Each row is a point on a landscape with many valleys, with its height.
A ball rolls from a point to the lowest of its 6 nearest points, and stops where none of them is lower. Distance is the straight distance between rows; heights are no part of it.
J252 height 31.0: [131 199 131 125 120 104 122 147 105 113 108  53 152 152 177 105 209 104
 152 124 184 174 181 123 107 174 107 153 127 233 112 127 108  66  79 132
 120 120]
J269 height 33.3: [101 118 191 162 133  94 160 103 131 168 128 179  90 138 100 185  97 151
 101 119 168 112 134  80  79 102 178  95  98  91  88 104 155 183  96 134
 135 146]
J340 height 32.6: [151  52 154 132 134 123 139 115 101 138 112 175 139 122 106 126 100 129
 139 170 133 140  91 146  72 136 127 137 115  78  94 137 146 175 164 150
 145 134]
J701 height 41.1: [111  79 162 170 135 153 185 127  85 164 101 183  73  85 128 152  57  80
  79 127  89 120 126 100 110  90 147  93  37  47 102 121 157 159 171 157
 122 131]
J63 height 58.9: [147  60 148 147 103  71 148 108  81 168 140 213 143 123 110 128  76 128
 103 148 163 150  88 125  51 136 130 118 117  74  84 119 153 173 155 153
 140 171]
J10 height 28.6: [140 113 153  80 155 156 129 156 172  93 129  98 145 182 183 105 223 145
 195 154 151 118 161 151 120 140 112 127 156 160 128 192 115  89 139 146
 116 110]
J884 height 40.4: [132 216  67 145 114 134 107 171  95 123 125  77 136  98 152  96 126  75
 137  86 114 192 157 129 159 121 112 169  95 173 156  95  89  51 109 127
 119 117]
J679 height 38.1: [122 125 120 149  81  99 113  92 103 153 142 141 117 108 110 163  87 128
  89 113 142 123 119 101 128 119 103 115 136 121 159  90 136 169  94 108
 153 163]
J981 height 51.3: [152 129 172 139 115  71 162  83 130 143 139 132 159 154 128 134 119 167
 123 168 190  89 130  94  98 152 126 115 139 127 104 130 155 167 107 137
 146 159]
J51 height 18.8: [105 149 103 130 121 168 127 200 152 126 118 112  91 131 161 107 146  84
 184  80  97 146 158 161 170 128 114 148 129 159 128 164  82  43 128 153
  97  96]
J258 height 48.8: [134 120 179 169 121  60 170  84 130 162 135 175 124 152 111 144  97 157
 103 149 197 105 132  82  71 128 161 121 116  96  76 112 160 175 110 138
 138 166]
J310 height 30.4: [145 168 143 107 121 113 126 144 137 108 125  73 165 162 179  84 220 131
 167 131 179 155 175 132 111 162  91 144 129 203 126 145 113  73 109 157
 113 123]
J249 height 42.4: [130 218  65 122 141 132  98 188 137  95 139 113 157  99 135  65 130  83
 151 106  95 193 162 139 197  83 141 173 107 141 155 118 100  30 127 119
  94 120]
J966 height 25.6: [124 146 166 108 124 132 148 137 154 126 122  70 141 150 177 123 199 154
 159 117 151 114 170 126 100 166 109 112 122 176 133 149 129  86 104 162
 128 122]
J349 height 22.7: [127  86 171 101 171 175 149 144 142  99 107 132 120 164 135 149 160 146
 192 169 124 108 124 149 107 133 137 131 151 122 110 210 134 146 153 138
 135 104]
J771 height 49.9: [122 185 127 116  83 103 103 124 115 124 136  99 155 127 146 119 162 133
 133  94 161 159 142 125 112 164  99 131 136 190 153  90 135 112  88 137
 135 129]
J596 height 20.1: [150  99 114  93 166 177 111 134 155  89 123 122 112 169 136 134 148 134
 161 157  89 105 111 179 153 111 133 160 150 140 125 162 106 106 163 120
 125 107]
J607 height 29.8: [126 167 145 129  88  99 139 107 150 134 150  85 146 148 151 133 169 167
 114 126 180 115 141 112 110 167 115 106 135 173 137  89 133 118  83 147
 132 141]
J120 height 21.2: [ 72 162 105 159  90 171 151 156 117 164 120  96  59  93 120 146 106 105
 101  49  68 119 155 120 169 160 118  79 110  99 122 115 123  85 113 132
 109  95]
J462 height 34.4: [156 108 146  91 158 127 115 113 133  92 130 125 180 167 137  91 161 166
 172 171 171 120 114 150 132 159 103 143 173 148 115 179 135 167 155 126
 135 126]
J629 height 39.1: [162 143 133 109 114  98 111  99 103 116 144 141 199 136 142  96 133 156
 148 166 187 126 111 134 129 169  79 130 173 158 138 148 136 170 135 123
 137 148]
J862 height 23.3: [ 86 137 108 157 103 164 148 121 106 163 122 108  62  91 121 163  81 104
  68  72  79 104 142  93 166 128 121  74 100  84 142  96 130 118 114 113
 120 111]
J639 height 5.8: [101 148 167 147 123 117 153  97 167 158 147 106 105 138 121 173 139 170
 102 131 164  87 148  87  92 129 156  89 128 130 116  87 136 150  81 129
 134 141]
J344 height 34.5: [154 103 173 120 146 121 154 104 136 119 128 114 170 151 143 129 158 164
 168 180 173  95 129 119 101 160 113 114 141 133 117 179 139 150 138 142
 141 135]
J755 height 46.3: [144  91 147 152 104  84 146 100  88 154 121 176 117 114 101 152  73 124
 107 135 149 129 111 100  96 115 123 125 125 102 125 116 151 177 115 129
 151 162]
J68 height 23.4: [167  99 117 134 126 132 121 108 107 120 116 137 144 100 117 136  99 122
 136 156 120 129 106 135 131 119 103 136 130 124 155 128 124 151 152 116
 142 138]
J16 height 43.5: [164 117 130 138 100  79 126  90  84 137 139 172 176 128 112 115  88 134
 122 164 172 123  95 124 112 145 100 145 164 122 119 132 144 187 134 119
 147 164]
J947 height 39.2: [153 150 143 102 112 109 118 119 134 111 147 109 178 143 165 102 179 155
 158 138 179 132 138 127 125 170  85 111 143 170 153 143 136 127 123 139
 140 132]
J312 height 33.7: [152 112 155  89 150 145 124 133 157  99 128 113 164 165 157 114 187 156
 185 161 158 118 133 141 115 146 102 120 163 153 133 192 127 130 144 138
 135 124]
J187 height 47.5: [134 173 127 121  68  77 100 103 112 126 166 129 170 131 146 118 140 149
 117 123 180 140 123 118 135 162  84 112 151 171 163  90 136 144  90 120
 141 151]
J924 height 14.6: [153  92 102 108 198 140 107 109 139  77 100 126 150 145 103 108 132 132
 123 169  96 118  93 166 153 114 172 193 124 106 118 127 137 145 164 117
 132 124]
J186 height 7.8: [140 106 115 148 124 139 137 113 111 147 108 131 108  79 127 148  79 108
 107 134  97 107 124 102 135 112 110 113 106 100 164 126 135 147 137 122
 141 136]
J700 height 21.7: [160 109 116  73 172 148  84 110 131  60 145 129 152 207 140 110 170 151
 165 155 134 130  91 184 157 138 114 186 180 157 118 141 100 127 159  97
 119 116]
J933 height 22.8: [ 75 148 151 155 121 116 142 126 158 171 165 134  95 119  88 182 124 167
  81  91 160 117 142  82 102  80 169  58 135 112 116  78 129 181  71  86
 119 133]
J141 height 40.3: [143  47  94 122 153  77 129 109 108 158 132 178 181  93 107  86  68 118
  67 164 125 163  75 135 102 127 163 144  87  50  94  77 145 181 185 145
 130 182]
J428 height 38.8: [128 132 146 174 109  25 158  87 134 153 157 175 135 149 108 137  85 161
  78 128 202 113 121  86  96 116 163 124 148 113  85  93 137 202  79  97
 127 176]
J281 height 19.2: [164  92 111 142 142 137 135 117 108 133 104 127 131  99 105 130  91 118
 126 156 103 125 114 125 130 107 122 135 111 112 150 130 129 158 157 116
 144 134]
J155 height 22.3: [121  94 128 138 164 184 149 155 138 123 105 136  82 122 135 146 117 119
 158 154  67 102 126 139 149 107 129 128 119  99 134 180 118 121 176 131
 119  90]
J932 height 28.1: [ 81 187 135 131  83 141 117 150 127 147 120  91 102 105 116 147 153 126
 116  58 128 145 150 117 113 148 128 101 134 164 133  94 142 104  71 136
 128 117]
J18 height 24.3: [150  90 108 158 135  96 133 110  94 160 108 161 145  73  98 110  65  81
  62 139 106 134 117  90 138  79 156 117  78  68 150 100 154 169 152 126
 131 170]
J946 height 20.8: [114  64 110 113 196 127 119 125 143 103  91 152 142  98  88 100 101 114
  99 155  75 144  89 153 130  97 192 167  77  56 108 125 163 166 181 140
 114 123]
J538 height 17.1: [106 151 168 124 114 129 153 112 166 147 131  90 117 137 145 156 164 170
 122 121 150  91 153 107  99 154 137  93 125 154 127  98 140 121  89 145
 129 131]
J181 height 21.5: [155  55 132 134 169 149 150 127 120 129  98 153 126 114 105 119  99 118
 126 172  97 137  91 152  97 111 146 153 103  87 104 129 139 169 179 142
 140 126]
J519 height 57.6: [145  97 146 148  87  31 143  92 102 160 163 222 151 148 113 107  79 138
  83 140 187 124  92 105  52 135 148 125 138  78  69 126 164 172 137 141
 135 182]
J375 height 27.5: [143 155  72  97 168 141  80 134 153  89 137 126 167 108 119  97 138 127
 127 136  75 137 128 144 193  92 154 160 122 123 174 121 127  89 159  97
 114 124]
J739 height 22.1: [135  89 162  61 172 179 121 145 163  73 124 128 121 202 147 133 192 139
 193 164 127 103 119 171 135 130 137 154 180 139 111 199 118 112 153 127
 127 111]
J72 height 36.2: [116 147 129 169  90  37 128  86 130 144 164 171 146 138 105 141  86 155
  77 118 189 126 112  89 116 120 145 117 158 124 125  86 138 199  70  89
 139 174]
J892 height 36.5: [169 142  78 119 126 127  93 122 124 114 146 122 159 104 140 108 132 135
 139 142 110 144 113 140 159 121  95 143 129 147 182 110 101 110 155 105
 131 126]
J369 height 20.0: [121  71 135 132 190 184 158 151 145 108  96 147  76 136 113 135 108 115
 137 172  63 116 107 163 134  94 176 154 101  87  98 177 134 135 190 133
 113  91]
J669 height 29.7: [ 85 157 131 143  84  85 117 117 144 152 161 126 119 122  99 153 128 164
  76  98 165 122 123 109 117 117 144  90 152 137 140  61 134 172  58 105
 135 140]
J237 height 54.7: [110 190 121 130  58  70 102 105 117 138 168 120 156 136 117 125 143 154
  95  98 174 148 125 123 120 155 107 119 147 169 161  61 140 144  66 119
 137 142]
J942 height 21.1: [160 121  99  83 161 163  94 130 151  74 141 127 139 166 141 112 161 140
 157 147 102 128 109 178 166 117 122 172 148 154 143 135  95  88 157 112
 120 110]
J515 height 33.0: [116  41 175 142 146 159 156 131 100 154 114 193  92 104 125 148  88 114
 123 158 105 143  99 144  62 114 149 107  56  57  89 139 146 164 192 174
 125 117]
J894 height 59.6: [148  87 199 157 134  88 180  90 120 159 124 172 146 159 122 130 117 157
 128 180 186  97 121 103  45 150 152 114 108  83  68 148 160 160 147 167
 137 157]
J7 height 18.6: [ 81 155 158 130  96 140 129 123 149 150 141 111  91 117 113 165 137 147
 102  86 131 109 143  98 114 137 141  72 139 134 133  96 149 141  76 132
 132 124]
J76 height 39.6: [162  75 142 134 110  79 134 103  88 141 135 188 174 135 104  90  85 133
 120 170 173 140  79 141  69 157 122 144 152  90  74 137 147 196 160 143
 139 167]
J870 height 14.1: [ 88 158 123 137 110 168 138 192 135 146 111  95  89 128 146 132 150 100
 173  59 101 137 166 143 146 163 112 118 124 154 120 161 109  62 102 156
 106  89]
J902 height 30.2: [171  70 102 137 135 102 126 104 103 136 116 155 165 106 100  92  80 124
 103 171 136 149  79 140 111 128 132 160 124  92 108 101 131 182 183 124
 143 164]
J286 height 16.8: [124  91 149 146 129 152 143 124 109 146 103 145  86  95 122 165  94 113
 125 131  95 112 132 111 124 121 107 106 106 105 140 156 134 153 145 134
 141 118]
J921 height 38.3: [124 123 110 166  86  65 120  81  95 161 155 167 112 109  95 166  69 125
  62  96 147 121 103  88 134  91 131 119 134 115 153  61 125 186  80  82
 145 172]
J496 height 58.0: [139  93 170 136 124  49 166  81 119 184 167 215 145 164 132 112  99 158
  86 169 199 104 102 115  30 151 166  99 104  71  45 137 159 159 167 179
 122 167]
J261 height 22.6: [171  88 113 120 155 119 113 102 103 101 118 147 162 137 112  98 109 139
 149 172 135 133  76 161 125 139 124 180 157 120 103 122 118 183 174 110
 135 136]
J861 height 18.9: [105 147 133 176 118 100 158 124 171 184 185 105 110 134 107 172 142 185
  93 124 182 105 134  95  87  96 170  59 140 132 108  53  97 180  88  92
 105 131]
J986 height 23.8: [100 183 144 133  95 121 148 132 145 145 132  68 117 135 126 139 188 154
 115 101 159 121 151 113  90 150 145  88 135 185 110  68 129 107  77 133
 119 124]
J638 height 34.3: [121 143  89 160  85 108 111  89  99 157 149 118 115  95 116 149  76 112
  60 100 120 126 120 101 147 104 116 102 113 119 181  55 122 153  95 100
 140 161]
J412 height 18.5: [ 95 158 149 126 125 151 141 188 150 126 106  83 112 133 168 121 193 113
 180  81 132 133 190 137 119 162 124 128 129 178 110 173 119  54  95 160
 112 111]
J911 height 18.7: [131  89 147  84 164 174 123 147 156  92 118 132 124 172 150 138 169 143
 196 151 108 113 122 162 131 127 126 144 161 136 123 190 117 123 161 132
 130 105]
J643 height 25.3: [102 129 152 110 114 157 129 160 150 135 124 107 113 119 156 146 161 135
 171 101 114 116 161 130 123 151 105 104 131 147 146 172 130  97 118 158
 138 109]
J854 height 31.3: [146 199  80 135 126 130 101 171 105 105 130  99 140 125 157  91 148  90
 170 106 129 204 151 149 144 112  94 180 120 188 151 113  79  47 122 125
 106 110]
J654 height 21.8: [166  93 105 114 159 150 108 125 126  98 116 127 138 131 121 128 129 133
 157 166 109 126  96 158 148 117 117 164 142 131 146 131 113 137 169 110
 138 117]
J855 height 32.9: [110 195  98 141  83 142 113 156  99 138 121  92 109  92 132 122 127  92
 127  56 111 168 143 130 136 147 108 135 112 169 139  92 108  79  93 135
 133 107]
J530 height 25.5: [ 77 140 161 137 104 161 142 115 119 164 128 138  54 104 112 189  94 126
  97  79 104 104 141  97 135 127 128  75 116  99 130 122 145 145 104 124
 135 116]
J424 height 33.2: [122 181 146 129 116 128 153 153 126 120  98  31 126 155 167 125 215 114
 148 111 168 149 175 127  97 165 118 136 123 228  79 130 103  47  77 143
 105 123]
J794 height 22.4: [149 100 135  65 170 170  99 132 155  69 132 135 135 194 145 123 178 145
 183 160 128 119 103 176 144 125 124 168 180 156 118 163 108 117 154 119
 127 106]
J881 height 28.8: [138  99 181 122 159 141 166 122 136 123 105 129 151 143 135 147 155 155
 171 173 152  95 135 116  87 149 127 110 129 116 119 190 145 151 144 151
 139 123]
J437 height 27.6: [164 109 117 100 145 142 102 125 119  96 132 136 156 141 131 123 142 152
 169 157 140 130 107 160 142 135  97 155 161 149 147 153 113 144 160 113
 138 118]
J957 height 27.4: [120 125  99 122 143 187 133 185 175 123 127 126  88 137 144 120 134 103
 161 119  63 108 146 160 194 114 137 129 124 120 137 176  99  52 168 141
  97  93]
J729 height 33.4: [135 138  99 134  94 135 110 117 116 142 129 115 122  96 136 138 108 121
 117 106 114 130 129 120 144 127  89 119 122 135 181 102 119 123 123 124
 143 125]
J43 height 22.0: [113 119 130 163 116 139 156 107  99 161 113 138  70  90 114 167  62  96
  67  92  91 107 133  79 141  95 129  98  90  78 141 102 143 157 115 114
 132 141]
J950 height 29.1: [102 141 142 174 123  66 154 105 158 175 169 140 119 141  99 171 111 174
  80 123 188 105 138  84 100 101 175  86 139 119 105  77 120 204  77  89
 120 147]
J303 height 24.0: [ 99 138 158 123 103 149 129 127 137 147 128 114 100 106 134 166 129 140
 131  96 112 115 151 108 125 150 107  95 131 131 146 142 141 120  99 138
 139 112]
J487 height 49.4: [145  83 167 121 109  57 147  98 102 166 167 213 168 144 115  88  86 147
  96 163 186 123  91 126  35 162 152 114 136  72  51 144 159 174 166 162
 132 177]
J305 height 33.8: [ 86 163 111 165  92  34 109 108 145 163 192 149 149 117  99 144 111 173
  67  98 190 147 117  99 116 100 154  84 164 130 126  52 111 200  61  64
 119 148]
J849 height 37.7: [133 167  71 120 148 152 101 173 162 103 139 116 134 113 138  86 143 104
 144 113  82 143 153 148 190  92 140 157 116 128 157 139  98  38 147 126
 102 109]
J436 height 17.2: [162 111  99  91 193 145 103 105 139  65 119 124 147 180 123 116 141 138
 136 171  94 114  92 176 164 122 146 202 141 134 126 126 114 121 157 108
 131 126]
J612 height 8.5: [137 123 101 154 126 123 123 111 105 147 106 125 134  62 111 125  69  93
  66 117  95 123 142  83 161  88 134 109  90  79 178 114 146 146 136 111
 136 158]
J161 height 29.0: [119 169  86 142 131 166 120 194 160 118 118 103 109 114 141  91 133  84
 153  96  80 137 158 152 192 111 126 142 105 133 147 149  92  33 140 144
  94  97]
J887 height 16.9: [158  70 107 118 187 134 127 123 133 104  95 135 137 126 102 110 114 130
 128 173  97 135  92 161 124 113 164 179 111  95 105 123 136 166 174 122
 128 122]
J28 height 30.5: [143 147 104  60 187 155  72 127 152  48 141 134 155 191 132 103 146 107
 112 153  69 121 126 159 200 121 178 216 126 125 133 142 136  56 116 120
 143 146]
J860 height 43.7: [134  54 119 130 159 111 143 138 111 153 113 180 149  75  99 104  76 100
  74 152  97 159  97 123 104  93 173 112  44  42 104 102 160 168 187 152
 121 154]
J224 height 21.4: [149 110 116 131 128 140 114 121 123 124 115 126 127 102 133 139 111 126
 141 144 106 125 120 133 139 118  95 127 133 130 166 133 119 142 151 115
 137 124]
J631 height 20.9: [123 172 111 128 114 142 108 186 118 107 113 103 123 129 163 104 163  79
 185  85 135 192 165 149 141 132 103 166 132 193 138 151  88  54 103 135
 114 107]
J416 height 26.1: [136 119 107 103 151 185 117 171 174 103 137 122  98 162 148 112 157 114
 164 133  78 111 134 176 177 101 134 152 144 143 131 163  86  53 157 131
 106  95]
J793 height 23.1: [119 101 156 117 141 177 130 152 145 127 112 128 105 125 144 155 137 133
 182 135  97 106 138 137 121 129 114 118 135 131 139 192 129 118 150 141
 131 101]
J86 height 25.1: [132  61 139 149 174 162 162 139 114 137  91 159 104  95 109 126  86 102
 114 161  78 131 114 136 104 100 148 133  80  67 106 143 142 163 184 147
 122 112]
J928 height 24.5: [116 176 137 117 115 126 119 164 128 112 103  86 140 133 164 103 197 113
 167  96 151 168 184 137 116 154 105 138 128 199 128 151 115  66  89 152
 124 105]
J718 height 26.0: [113 155  81 143 122 160 131 165 152 143 120  99 101 101 150 110 119  98
 135  83  76 122 158 136 188 128 114 121 103 112 150 140 109  66 148 141
 107  95]
J731 height 17.5: [130 118  94 103 194 142  95 125 145  75 101 139 148 120  95 108 127 115
 118 150  66 125 110 147 180  98 184 182 116  99 143 145 150 132 151 101
 126 127]
J293 height 29.3: [104 134  99 160 100 127 133 101 106 164 140 121  86  88 101 163  67 103
  36  72  96 111 126  78 158  87 138  82 104  82 152  63 131 156  94  93
 123 140]
J973 height 44.2: [147 176  69 131 122 132  94 136 126 119 137 106 156  85 141  97 122 108
 126 111  97 161 141 129 169 112 108 146 100 131 195  96 107  81 148 117
 121 121]
J546 height 33.1: [ 74 136 135 153 107 129 139 114 117 167 148 147  63 105  85 189  82 125
  65  62 125 115 124  78 128  79 145  70 129  93 129  70 131 184  79  88
 131 128]
J953 height 28.9: [163 136  99 101 134 146  92 133 137  98 145 124 152 138 151 112 159 134
 169 137 119 152 117 162 152 121  89 158 151 164 164 131  98  96 156 115
 125 112]
J244 height 35.2: [169  99 166  80 186 151 142 121 161  92 134  92 171 202 170  95 212 166
 182 182 170 103 125 155 120 149 117 140 171 159 105 196 114 134 158 137
 114 113]
J903 height 65.6: [131  73 179 144 120  79 151  97 104 166 149 219 127 143 112 153  95 137
 102 142 175 134 105 106  42 130 164 104  91  64  79 136 164 168 148 175
 129 159]
J734 height 35.7: [118 161 138 155  87  52 131  81 139 142 164 144 151 146 125 138 110 167
  86 130 195 107 116  94 117 134 133 105 161 136 125  83 148 186  70 102
 142 160]
J238 height 17.0: [118 122 111 154 132 158 148 131 120 155 108 112  84  80 129 146  79 103
  97 108  76 104 150  98 170 114 120  93 100  79 166 138 134 124 138 122
 128 120]
J343 height 13.4: [160 147 137  81 129 117 109 109 126  95 161 127 207 153 157  80 176 163
 163 159 178 141 121 141 136 162  82 138 178 172 131 158 124 145 145 123
 123 133]
J766 height 27.7: [104 160 132 130  74 113 111 118 129 151 146 118 113 105 110 159 124 134
 104  79 131 133 134 104 120 138 114  95 133 141 158  83 139 134  75 117
 142 126]
J984 height 16.0: [ 68 168 113 150  89 171 150 173 120 150 110  89  73 111 129 141 129  98
 136  47  85 135 156 127 159 167 116 102 124 133 111 135 117  63 100 145
 112  91]
J661 height 27.8: [122 131 125 106 111 153 111 162 147 116 128 110 121 127 161 114 168 125
 189 103 117 143 153 150 132 144  97 132 142 164 152 164 109  83 127 147
 129 102]
J641 height 32.8: [115 210 127 131  99 107 140 142 119 125 117  52 146 139 145 116 196 127
 127 105 174 156 155 121  99 158 130 127 132 214 111  79 129  91  66 138
 123 123]
J60 height 20.3: [104 117 119 152 134 180 152 151 134 149 110 114  70 101 142 148  91 103
 134 105  60  99 151 116 173 135 109  92 105  92 147 169 116 101 156 136
 112  94]
J390 height 22.5: [128  84 166 133 143 156 148 132 118 127 107 151 112 115 129 164 118 132
 167 159 115 114 120 123 100 129 116 125 124 112 131 181 147 158 149 141
 145 117]
J262 height 50.8: [151  89 134 165  82  47 139  92  86 156 145 207 139 130 103 121  65 122
  87 137 171 134  95 110  83 122 131 133 139 100 103 110 154 186 123 128
 144 179]
J175 height 20.7: [ 96 116 152 138 113 163 144 135 123 149 118 129  77 100 135 165 110 124
 142 108  95 101 149 110 136 137 107 101 119 112 144 165 142 121 130 140
 133 110]
J134 height 39.3: [116 140 156 124  87 101 120 100 129 135 144 124 137 123 127 151 129 154
 118 125 160 118 128 102 115 145 105 100 143 144 153 113 150 146  87 132
 149 142]
J798 height 20.2: [ 99 160 133 116  99 146 123 159 129 132 114  98 107 107 148 131 154 118
 160  73 115 138 164 132 126 158  99 111 125 169 141 137 130  83  99 149
 126 108]
J775 height 34.7: [ 57 150 143 157  99 158 143 117 116 170 148 135  41 103  96 192  97 120
  68  59 104 115 137  91 143 105 152  52 131  78 116  85 132 160  94  97
 107 111]
J574 height 40.2: [131 199  75 144 142 151 113 197 142  95 121 104 124 130 142  81 139  73
 163  99  98 172 171 154 192  88 130 173 110 160 125 143  80  14 125 137
  87 108]
J69 height 17.3: [140  93 107 109 187 168 130 138 160  88 104 122 109 151 119 124 133 119
 136 166  69 100 103 164 159  97 170 173 126 118 123 154 130 112 167 116
 126 107]
J287 height 6.2: [ 92 186  93 154 109 159 121 200  98 128  99  78  94 118 142 121 132  65
 162  57 119 169 160 137 168 155 109 144 121 175  96 152  83  44  97 140
 117  90]
J99 height 23.2: [141 107  99 131 169 152 132 137 141 122  97 136 119  84 116 125  99 109
 115 148  71 113 129 117 167  84 148 130 105  92 148 154 137 135 174 118
 131 114]
J383 height 34.6: [147  87 182 121 160 123 160 117 118 121 109 144 170 150 117 115 139 156
 175 186 170 113 111 137  73 153 130 137 140 107  86 185 147 178 160 156
 139 131]
J910 height 25.2: [165  88  99 159 123  88 127 105  88 147 114 153 164  86  97 113  64 100
  83 159 127 132 108 106 126  91 132 134 104  91 148  97 142 168 156 112
 143 178]
J130 height 42.8: [145 120 161 125 112 111 131 102 127 130 130 125 154 133 141 142 141 159
 146 157 170 109 130 114 112 151 100 108 150 134 145 150 155 153 115 136
 150 146]
J454 height 36.8: [162 127 110 124 111 114  96 100 100 116 143 144 172 122 134 119 119 138
 140 153 143 140 107 139 142 140  85 140 158 143 159 122 118 158 154 110
 143 142]
J570 height 35.9: [150 134 123  85 130 132  87 143 132  93 150 125 153 158 163  92 193 138
 188 136 151 175 134 163 135 144  85 151 162 178 158 145 106  95 150 126
 117 112]
J847 height 40.0: [142 216 124 117 105  83 107 136  99 103 134  94 178 152 171  89 200 115
 152 126 184 206 166 130 118 162  79 170 137 220 144 117 119  92  90 140
 117 123]
J949 height 21.9: [144  87 134 103 161 161 122 129 131  96 118 138 131 147 132 142 143 145
 184 162 110 121 109 160 127 126 118 149 153 128 129 169 120 140 165 124
 135 107]
J678 height 23.9: [114 105 130  89 182 206 146 161 180  85 109 132  77 198 122 143 136 107
 136 169  52  76 111 173 185 112 183 170 130 112 100 188 122  63 165 136
 121 108]
J23 height 25.8: [ 88 180 143 136  85 114 132 128 164 157 148  85 113 125 103 141 164 157
 100  92 161 130 141 108 102 131 153  85 141 163 126  63 138 133  66 123
 122 125]
J857 height 24.4: [107 154  89 150  98 141 123 126 117 154 128  97  98  81 128 130  93  99
  77  72  83 118 144 107 161 126 113 102 106 103 171  86 119 103 110 124
 129 123]
J742 height 35.4: [160  73 141 139 132 113 138 109  95 130 115 161 149 122 104 129  99 129
 143 166 145 137  92 133  95 134 115 137 134 102 118 146 144 184 160 133
 147 142]
J634 height 29.9: [ 84 208 132 134 118 135 120 182 106 119  96  60 129 131 147 137 190  87
 154  83 151 168 176 118 122 152 129 129 135 218  92 145 116  49  59 131
 119 106]
J44 height 19.3: [130  92 119 105 181 193 137 151 167  93 108 127  86 171 123 141 126 114
 145 165  60  93 112 171 163 104 165 170 132 117 108 180 120  98 170 130
 126  99]
J676 height 37.4: [111 198  66 151 102 135 111 150 117 144 122  89 129  74 134  92 104  88
  98  59  87 157 161 114 167 127 121 123  88 123 173  81 116  72 115 125
 117 111]
J851 height 25.7: [154 151  90  82 172 149  88 139 158  70 153 127 150 159 132  97 160 131
 135 150  82 138 128 170 184 100 145 181 134 143 150 111 100  60 150 103
 114 122]
J450 height 32.3: [ 97 147 106 139  76 118 111 111 115 156 149 115  87  96 107 160 101 122
  70  72 115 128 122 104 139 111 118  95 127 123 166  57 119 145  76  99
 133 134]
J445 height 22.2: [ 57 178 141 137  83 163 138 156 132 164 127  97  72 100 102 153 146 122
 114  54 111 126 151 113 124 151 138  68 134 138 107  96 145 100  83 131
 116  98]
J8 height 19.4: [154  93  95 130 176 138 120 122 131 116 100 132 150  90 100 111 102 114
 118 165  88 130 106 135 150  95 148 162 106  95 142 120 140 159 168 109
 130 129]
J318 height 33.6: [158 119 131  81 162 118  95  99 112  86 142 136 189 173 135  82 146 160
 159 168 172 140  85 169 148 158  99 170 188 153 105 162 115 178 163 107
 130 125]
J542 height 37.1: [157 100 169 118 139 109 143 111 112 120 122 141 178 148 123 116 127 152
 150 179 174 114 111 125  97 159 115 127 147 127 105 167 153 175 147 139
 146 143]
J831 height 19.1: [ 97 137 167 149 110 101 141 100 142 155 138 136 108 130 107 171 115 156
  98 113 168  98 135  84 109 121 155  90 131 114 124  99 149 172  73 116
 138 144]
J806 height 31.2: [137 132 110  65 184 180  92 131 165  65 124 124 135 201 139 116 153 115
 110 161  64 102 124 174 193 122 180 197 127 131 117 145 124  43 131 130
 140 133]

Call two points neighbours if one is among the 6 nearest of the other. Go from one point of each pair to the other, from neighbour to neighbour, staying as low as possible. Name the highest point that can't be avoided.
J343, J924: J318
J924, J287: J120
J287, J639: J445
J911, J924: J596
J924, J186: J8

For each start below, name the point where the ball stops.
J519: J924
J310: J287
J847: J287
J981: J186
J130: J186
J542: J186
J252: J287
